The views of a scene show one set of named points, each view turned or mirrored, and shifted as a whole, with a little noise and some points left out.

Scene 1
View 1
q_626: 10.5 -12.0 -7.4 -4.2 -20.8 -16.2 -29.9 2.1 10.8 -1.9 2.2 6.2 31.4 -3.3
 20.0 -44.7 -11.0 -2.8 -3.3 -23.4 -19.3 22.7 -15.9 -1.8 -34.4 41.6
q_661: -3.9 -14.0 -17.2 -20.8 -2.1 7.1 -10.5 9.6 2.0 7.2 -12.8 -3.9 -4.7 18.6
 8.7 -35.1 -16.8 12.8 13.8 -8.1 -10.0 0.9 -17.9 4.5 -12.9 18.0
q_266: -9.9 9.6 -17.9 -20.4 5.5 11.9 -2.6 20.4 2.4 4.6 -5.0 -3.8 -10.0 4.4 14.0
 -19.8 -15.7 9.7 7.5 8.7 -3.9 -3.0 -9.4 0.9 -8.3 4.6
q_958: -4.4 9.9 -27.9 -13.7 -0.9 0.6 5.9 22.2 -5.1 5.6 2.7 11.2 5.1 -13.7 22.3
 -12.0 -15.5 -11.4 -8.3 16.3 -1.4 -5.9 -23.9 5.5 -0.3 9.4
q_855: -14.6 -17.7 -6.3 -5.2 2.6 13.0 5.7 15.1 0.1 -19.1 -10.8 10.1 1.1 26.2
 8.3 -24.1 -22.6 18.0 10.1 -18.2 -4.5 -2.0 -27.4 7.8 -24.7 22.6
q_305: -8.9 -13.0 -3.4 -16.2 -4.0 6.6 7.6 4.0 1.1 -5.7 -15.6 -6.4 -4.1 27.1
 12.6 -30.6 -30.8 33.1 7.0 -7.9 -13.1 -3.3 -11.1 3.1 -32.8 24.0
q_592: -23.3 6.9 -4.7 0.1 2.2 10.8 -7.8 17.6 1.7 -10.9 5.2 8.6 11.0 1.8 3.0
 -31.0 -13.6 14.5 5.3 -16.8 6.1 13.8 -19.7 15.0 -4.9 22.5
q_353: 8.4 0.0 -17.3 -15.5 -10.2 -8.8 -24.4 10.6 9.1 6.7 2.8 1.5 15.9 -7.0 19.5
 -33.4 -9.2 -5.8 1.4 -5.0 -14.4 11.5 -13.1 -3.1 -19.7 22.9
q_82: -14.2 14.1 -13.5 -18.3 9.4 15.2 -10.0 20.0 3.7 2.8 -3.5 -3.5 -7.6 3.7
 8.8 -24.3 -12.4 13.0 11.9 2.1 1.0 1.5 -9.7 5.2 -1.2 4.5
q_807: 17.5 -32.3 -0.4 -19.4 -10.9 -1.7 -33.7 -3.8 26.5 -7.1 -21.4 -12.1 5.0
 44.8 16.0 -49.5 -15.7 24.7 24.2 -27.7 -37.7 11.6 -5.5 -17.4 -63.8 30.1
q_444: -5.9 3.9 -23.5 -30.4 4.6 11.7 20.4 14.8 -4.3 13.8 -18.3 -11.1 -25.0 14.6
 18.7 -13.1 -29.6 21.7 5.2 25.8 -9.8 -20.3 -5.1 -0.2 -11.7 -2.0
q_267: -1.6 -17.0 -38.9 -27.4 -11.6 -3.9 27.8 11.9 -19.2 21.6 -12.9 0.9 -10.8
 5.2 20.4 -16.6 -30.7 1.0 -10.9 16.4 -4.6 -20.9 -29.7 13.3 4.0 17.5
q_462: -10.0 -6.2 -25.7 -15.5 2.1 8.0 6.7 21.0 -6.6 1.1 -4.6 8.8 -2.7 3.9 13.6
 -17.9 -17.2 -2.3 1.9 -0.2 1.6 -6.9 -31.3 12.6 1.8 13.1
q_877: -4.0 -14.5 -28.6 -15.4 -18.1 -10.6 -18.9 7.9 -10.6 21.1 4.9 3.4 16.5
 -12.4 8.2 -47.1 -12.0 -7.7 -3.6 -17.3 0.8 12.8 -29.2 20.4 14.4 34.7
q_730: -35.9 7.4 6.0 -2.1 5.7 19.0 12.4 12.4 -3.8 -16.4 -4.0 -1.5 0.2 16.3 -0.7
 -29.2 -27.3 46.1 7.5 -16.4 8.1 6.3 -5.9 16.5 -13.5 23.3
q_349: -3.8 -0.2 -4.2 -13.3 2.1 8.7 -18.7 11.1 13.8 -7.4 -6.7 -3.3 1.4 16.5
 13.1 -30.9 -12.3 18.3 14.6 -7.8 -13.3 7.5 -6.5 -4.8 -29.3 14.6
q_784: -0.7 14.0 -29.4 -20.6 -13.6 -11.6 -1.1 11.5 -9.4 25.4 4.5 -1.6 8.2 -26.3
 23.5 -26.6 -19.2 -5.3 -15.2 16.5 -3.0 2.4 -9.7 9.0 6.1 18.8
View 2
q_730: 23.1 -16.7 8.5 3.2 -11.9 19.8 17.3 22.4 14.6 -11.6 2.2 19.5 -3.9 34.6
 -19.7 28.7 23.3 -1.9 -4.8 -2.5 -16.0 15.2 15.3 27.1 -0.2 3.0
q_444: 5.2 -15.0 11.1 7.4 -7.9 -1.3 -0.9 35.7 19.4 8.0 -5.6 -30.5 10.7 7.8 13.4
 -8.7 -7.3 -4.1 1.4 -8.4 4.3 17.7 5.5 19.1 0.3 -6.8
q_626: 4.4 -10.6 32.1 -1.2 2.8 17.9 45.0 -8.6 -9.4 14.4 -2.5 23.1 -15.8 21.7
 -46.7 1.1 -3.5 38.2 26.2 -13.5 15.0 2.2 8.6 -24.2 37.5 3.9
q_82: 12.3 -0.7 17.1 -9.6 -0.2 18.1 16.2 25.2 8.1 0.3 5.4 -17.2 10.6 24.8
 -19.6 6.8 2.4 18.0 -3.1 -7.0 1.5 17.9 3.2 19.5 7.7 -8.5
q_349: 22.2 -15.4 22.6 -7.4 -2.1 15.3 32.2 18.0 -5.6 -7.4 -0.8 -5.0 -2.6 21.2
 -18.6 8.0 2.7 19.8 6.9 -8.8 8.8 11.0 5.3 4.3 24.8 13.0
q_267: 1.1 -3.0 17.8 16.3 0.7 -4.9 -17.1 6.9 26.6 28.1 -12.8 -8.0 8.5 7.5 1.0
 -15.0 -8.1 6.2 10.7 -2.6 4.1 2.7 10.2 4.4 -0.1 -35.3
q_784: -25.0 5.9 19.3 4.7 -2.2 9.2 14.5 16.3 19.3 35.8 8.7 -10.4 11.6 18.5
 -31.3 -11.6 -12.9 21.7 16.5 -12.7 5.9 20.2 5.7 -1.9 1.2 -29.8
q_807: 35.9 -31.6 32.3 1.6 2.2 6.5 51.2 1.0 -33.9 -15.6 -24.9 0.7 -30.3 4.0
 -11.7 4.5 -5.4 13.4 17.1 -6.4 20.9 -14.8 5.6 -9.4 48.5 43.2
q_266: 10.6 -6.0 16.5 -5.7 -2.3 13.9 13.6 25.1 10.2 3.2 3.5 -19.3 12.1 20.5
 -10.1 1.3 -2.0 16.6 1.7 -10.4 5.2 19.1 3.0 13.5 9.0 -9.3
q_661: 19.4 -0.5 28.3 -1.4 9.4 12.8 15.7 2.8 -1.9 3.8 -11.0 -8.5 -2.2 15.6
 -23.1 2.1 -2.8 18.7 3.3 -1.0 6.0 -5.0 3.5 8.6 18.2 -9.6
q_855: 38.9 -19.0 18.7 -1.5 -1.2 13.7 4.9 4.5 11.0 -9.2 -11.0 16.8 -5.2 24.9
 -7.3 11.8 16.2 16.2 6.3 -3.9 0.4 3.1 12.0 5.4 20.2 -2.4
q_305: 23.2 -24.9 16.3 9.8 -7.0 4.9 16.7 14.5 2.2 -5.5 -13.0 6.9 -11.8 15.3
 -3.7 8.5 7.9 0.2 6.3 -4.3 1.3 2.1 14.1 10.4 15.3 10.9
q_592: 18.1 -1.5 18.5 -8.9 1.4 25.5 19.4 9.1 10.2 -0.2 7.8 14.6 3.4 37.6 -36.6
 18.7 14.8 25.4 1.8 -4.8 -5.5 13.9 8.8 10.9 9.0 -11.4
q_353: 1.1 -3.0 26.8 -9.7 3.7 16.7 34.0 6.1 -2.5 15.4 6.6 -3.2 -0.1 21.3 -33.6
 -8.5 -9.8 41.4 20.8 -17.4 18.0 14.6 3.1 -15.2 30.5 -7.1
View 3
q_807: 20.1 11.8 29.0 42.6 11.1 -27.6 1.9 9.9 -16.0 -44.8 -34.5 18.6 -18.4
 -25.4 35.5 41.0 46.6 -9.5 -14.5 -9.4 -16.9 -9.4 -0.9 -18.2 -7.1 -27.6
q_784: 7.2 -28.5 8.4 3.1 -31.3 8.4 -17.6 -4.0 14.8 -17.3 27.0 40.9 28.1 -2.1
 -7.5 13.6 8.2 3.1 22.1 4.9 -21.6 11.1 -29.8 0.1 -27.8 -7.3
q_349: 10.3 10.8 21.6 26.8 -6.8 -11.3 -3.6 12.4 2.4 -24.5 5.6 16.0 -5.6 -7.7
 14.3 19.0 15.9 -5.5 -3.9 2.1 -8.0 -3.2 -0.7 -7.9 -12.6 -22.2
q_267: 15.5 -23.9 -10.0 37.0 -11.7 12.2 -29.7 18.0 -15.3 -14.7 30.1 47.7 25.5
 -19.4 -20.0 17.1 -1.8 4.2 29.3 12.7 -36.4 -8.5 -28.3 -7.9 -20.2 -5.0
q_82: 6.8 5.9 11.3 17.0 -16.5 -2.3 -8.9 13.7 4.7 -14.4 27.9 18.8 3.3 1.6 -4.0
 14.7 -5.0 -4.3 1.3 7.4 -6.5 0.9 -7.6 -3.0 -17.1 -15.4
q_855: 5.4 -6.3 9.6 32.2 -1.0 -7.3 -3.7 33.9 -23.4 -11.7 20.7 17.7 -4.5 -19.2
 2.2 18.7 6.4 -2.3 -1.9 10.9 -3.3 -15.0 3.0 -16.1 -8.6 -28.1
q_353: 10.6 -16.2 28.4 5.3 -15.9 -6.8 3.3 1.0 3.8 -23.5 6.2 32.5 8.7 -7.1 12.8
 14.5 28.5 0.3 7.4 -4.4 -18.8 7.7 -9.2 -5.4 -23.2 -14.5
q_661: 11.8 -3.6 11.6 24.0 -3.3 -8.5 1.9 14.1 -17.7 -18.5 9.0 32.8 1.7 -6.8
 -6.2 24.1 8.9 -4.7 0.3 0.0 -23.7 -1.4 -10.2 -5.7 -18.1 -8.8
q_305: 10.2 0.8 2.7 44.1 -4.0 -6.3 -20.5 21.6 -8.1 -25.9 6.6 15.8 -3.8 -20.9
 5.9 31.6 8.2 -5.0 -1.3 10.4 -3.0 -15.0 -12.6 -14.2 -5.6 -27.5
q_462: 8.8 -13.0 7.1 20.3 -10.6 4.1 -7.4 24.6 -13.5 -5.3 34.0 32.3 11.9 -8.3
 -11.2 8.0 -1.9 2.0 14.2 10.3 -21.9 -2.2 -4.4 -7.4 -20.9 -9.4
q_626: 5.3 -35.2 33.4 -1.3 -14.8 -15.2 13.0 2.2 -8.0 -24.9 -7.9 34.1 -1.5 -14.6
 22.9 25.5 46.5 1.9 -4.0 -8.0 -5.4 6.0 -9.8 -12.3 -19.6 -29.1
q_877: 5.0 -40.2 8.8 -6.1 -20.0 -8.8 12.8 2.5 -21.1 -8.9 13.9 48.0 12.4 0.9
 -17.7 30.6 13.6 -1.5 3.3 -3.1 -18.3 8.3 -24.0 -3.6 -27.3 -6.0
q_266: 9.5 11.3 11.3 24.3 -13.2 -0.1 -16.6 12.2 11.1 -17.4 26.4 21.3 10.3 -2.7
 -1.8 8.5 -4.1 -5.3 11.0 7.4 -18.4 1.1 -6.9 -2.1 -19.6 -9.7
q_444: 15.4 16.9 -5.1 50.1 -9.1 10.0 -41.2 15.0 12.5 -26.1 26.3 23.4 14.9 -14.1
 -6.9 14.3 -11.3 -4.7 22.0 15.8 -27.4 -8.2 -18.3 -5.4 -14.6 -6.5
q_958: 6.1 -19.2 13.8 10.3 -21.0 11.3 -14.6 16.0 7.0 -7.8 41.5 34.0 25.1 -7.5
 -4.1 -3.4 3.6 7.2 23.8 10.8 -22.8 2.7 -8.4 -2.9 -24.4 -10.9
View 4
q_807: -37.1 16.7 3.4 37.7 21.5 41.5 22.0 -2.5 5.3 1.1 -10.3 -37.1 -9.0 14.4
 14.6 0.8 3.8 26.4 37.7 -34.6 -5.6 29.7 38.6 3.3 -2.2 8.8
q_730: 15.7 5.9 -7.7 21.7 44.8 22.8 -5.1 -28.6 20.2 -27.0 18.9 -13.6 27.3 9.1
 -15.1 26.4 -10.7 2.6 4.7 -7.0 14.5 0.7 5.8 0.7 35.4 29.4
q_462: 11.5 3.3 5.1 -6.1 32.8 30.7 -13.5 -6.5 11.1 -9.0 -12.8 14.1 2.5 4.2
 -12.3 6.2 -32.9 -17.0 -5.1 -19.7 11.6 -9.7 0.0 -19.0 20.2 6.2
q_626: -5.1 -19.8 -9.0 34.5 14.4 15.2 20.4 2.8 20.8 -10.8 -18.5 -11.0 -10.1
 -15.0 14.7 -9.0 -22.8 10.8 13.4 -17.2 5.7 10.8 39.2 -31.8 -0.7 6.9
q_592: 18.1 -1.7 -15.4 14.8 32.5 16.9 -0.7 -14.8 16.0 -21.9 3.0 1.0 18.2 0.8
 -11.8 -1.6 -25.8 -3.0 3.1 -9.0 17.3 -1.1 12.7 -22.1 20.6 26.3
q_444: -13.3 -4.6 11.7 -14.1 28.5 48.3 -26.6 -16.7 -3.3 -13.5 1.4 2.3 2.6 10.3
 -13.4 29.8 -8.2 -25.0 -6.8 -27.0 9.9 0.8 -13.9 16.1 26.4 -7.6
q_353: -6.1 -21.9 -9.8 11.6 10.4 23.8 4.3 -0.6 6.9 -12.1 -12.2 0.2 -6.2 -12.3
 6.4 -8.5 -22.9 -6.9 6.2 -22.3 10.2 7.3 24.1 -21.4 3.3 4.9
q_82: 1.9 -5.1 -11.7 -1.6 23.1 30.8 -11.5 -17.5 -2.7 -18.8 7.6 5.2 14.9 7.5
 -10.4 -1.8 -16.5 -18.1 1.7 -20.9 18.2 4.4 0.4 -5.3 19.8 18.2
q_661: -0.3 3.7 4.7 6.8 28.1 30.0 -7.5 -8.6 12.6 -7.6 -8.5 -3.3 -0.4 10.7 -2.0
 -6.0 -27.5 -3.7 13.6 -37.0 10.6 3.5 11.2 -10.8 13.9 7.9
q_305: -8.1 8.8 7.0 19.4 37.7 35.4 -1.8 -13.3 16.2 -13.6 -0.5 -18.2 3.6 10.1
 -5.9 28.7 -7.0 6.6 12.4 -19.4 3.1 7.4 10.3 4.8 22.9 6.8
q_958: 6.2 -17.8 -5.1 -11.8 23.0 28.4 -11.8 -2.1 4.0 -13.9 -12.8 22.3 -1.0
 -11.2 -11.0 7.9 -30.2 -27.8 -15.1 -9.3 13.2 -8.8 0.3 -24.0 15.5 -0.2
q_784: 6.5 -46.9 -0.1 -10.3 9.9 23.5 -19.9 -3.9 12.6 -18.9 -10.8 16.1 -8.8
 -17.1 0.9 2.1 -34.1 -31.7 -13.9 -27.8 15.7 -10.0 -1.4 -14.0 16.8 -13.2
q_877: 23.0 -26.4 1.3 11.6 21.8 8.3 -7.9 -4.1 32.4 -13.2 -14.1 3.4 -5.8 -4.2
 8.3 -18.7 -50.2 -6.2 8.3 -39.8 17.2 -8.4 13.8 -28.9 14.7 2.5
q_855: 4.3 24.0 3.1 15.2 44.2 33.6 2.6 -9.3 15.8 -8.5 -7.3 -5.5 6.1 11.4 -12.2
 18.0 -18.3 7.0 6.5 -8.8 4.7 0.9 12.7 -14.8 20.7 19.0
q_266: -3.4 -6.1 -5.7 -5.7 23.2 36.6 -15.0 -13.5 -2.6 -15.9 2.8 6.2 8.9 5.9
 -10.7 6.0 -14.2 -20.6 -1.1 -21.5 15.7 2.3 -0.1 -1.9 18.2 10.1
View 5
q_82: -47.4 3.8 -13.8 1.7 -25.7 -11.6 26.0 6.2 -4.3 6.8 29.5 2.0 -22.9 20.2
 31.9 -10.4 -21.0 18.8 -4.0 -10.5 -18.3 -3.8 10.8 -1.6 -0.4 -13.1
q_444: -39.0 21.1 -12.1 2.7 -47.2 -4.2 27.5 -7.8 0.9 17.4 12.5 14.4 -18.7 27.3
 25.0 -18.4 -7.0 21.1 -14.4 -35.4 1.4 19.5 -2.8 -15.8 13.7 -24.0
q_353: -25.3 -5.4 -22.4 4.0 -8.2 -3.6 26.2 -7.6 -4.8 0.3 1.4 -13.5 -18.7 1.8
 26.3 -7.1 -26.8 39.6 0.8 -1.6 -15.2 -11.7 -0.4 21.5 -10.0 5.5
q_661: -30.9 -3.9 -0.8 6.5 -28.2 -6.0 21.5 -1.4 -8.8 -4.1 15.2 -12.9 -17.4 6.3
 23.4 0.7 -16.6 34.4 -17.3 -12.4 -10.4 4.9 22.3 12.5 1.1 1.4
q_626: -16.5 -6.1 -21.2 12.4 0.0 1.4 27.2 -6.3 -2.8 -1.3 -2.6 -30.8 -10.9 -11.8
 21.7 3.1 -24.3 43.5 -12.0 9.4 -18.3 -23.1 -2.9 30.9 -17.1 30.6
q_349: -23.8 1.6 -16.5 9.2 -13.2 -20.0 29.2 5.0 8.0 4.0 18.2 -6.8 -13.2 4.2
 28.3 0.6 -6.9 26.8 -15.9 -1.2 -21.2 -5.9 8.6 -7.4 -4.6 4.0
q_592: -55.6 -1.6 -10.8 11.2 -24.4 -6.3 24.6 11.1 -9.9 3.4 37.7 -18.1 -19.5
 12.3 27.6 -7.1 -21.3 12.4 -16.5 1.2 -23.1 -21.6 9.4 6.6 -14.5 11.1
q_807: 17.5 -0.8 -9.5 16.1 -0.4 -28.2 36.6 2.2 23.5 -4.7 -5.1 -17.3 8.3 -17.0
 20.1 25.8 9.1 48.8 -32.3 3.6 -16.3 7.0 18.7 -6.4 1.5 24.2
q_462: -55.9 -4.5 -3.6 7.7 -42.0 -0.9 16.1 -6.8 -15.6 6.2 21.1 -10.1 -25.6 18.8
 20.8 -22.9 -14.3 27.3 -11.8 -22.0 -6.2 0.7 8.3 10.0 -9.1 -5.5
q_266: -42.4 5.7 -15.1 1.4 -29.2 -9.7 25.2 -0.4 -3.3 9.2 21.9 4.9 -23.0 20.8
 29.5 -15.4 -15.9 22.7 -5.1 -17.2 -12.1 2.3 4.7 -3.9 -0.4 -15.7
q_958: -58.3 -3.0 -17.8 3.6 -33.7 4.4 16.5 -13.9 -14.2 11.3 13.4 -6.0 -31.2
 22.8 22.8 -35.5 -22.0 29.0 3.7 -20.4 -4.7 -7.4 -10.2 15.4 -15.0 -10.9
q_877: -44.6 -5.3 -1.7 4.5 -27.0 20.0 19.0 -2.5 -30.4 -5.5 12.7 -23.8 -23.6 3.5
 21.4 -1.9 -46.6 33.4 -7.6 -7.6 -11.3 -9.4 15.4 45.2 -3.2 9.7
q_730: -55.4 19.2 -5.6 17.5 -37.1 -6.4 35.4 20.9 -0.3 12.7 45.6 -10.6 -8.7 16.8
 25.2 1.2 -11.9 -2.8 -37.4 -4.6 -21.8 -15.1 7.7 -16.7 -2.1 12.8
q_784: -47.4 11.4 -21.9 -0.4 -27.3 20.1 24.4 -13.0 -21.0 12.8 3.6 -1.4 -29.1
 19.6 26.8 -20.1 -44.5 27.3 7.3 -18.5 -3.5 -7.1 -14.7 28.8 -1.5 -8.4
q_305: -26.2 14.7 -6.3 15.4 -34.2 -8.3 33.8 3.0 8.0 12.0 15.7 -12.0 -3.4 8.2
 18.6 4.0 -0.7 20.9 -37.1 -14.6 -7.5 3.3 3.4 -11.7 3.6 11.6
q_267: -48.9 9.5 -0.4 8.8 -56.9 18.1 17.1 -18.5 -19.9 13.6 3.1 -5.4 -22.7 20.6
 13.0 -23.2 -18.0 33.5 -18.0 -40.3 13.1 16.9 -1.1 16.1 4.5 -8.5

Which points are out of place in each view (at most two, in the order of its rows)? Write - if all are in place.
view 1 | q_661
view 2 | q_353
view 3 | q_82
view 4 | q_784
view 5 | -
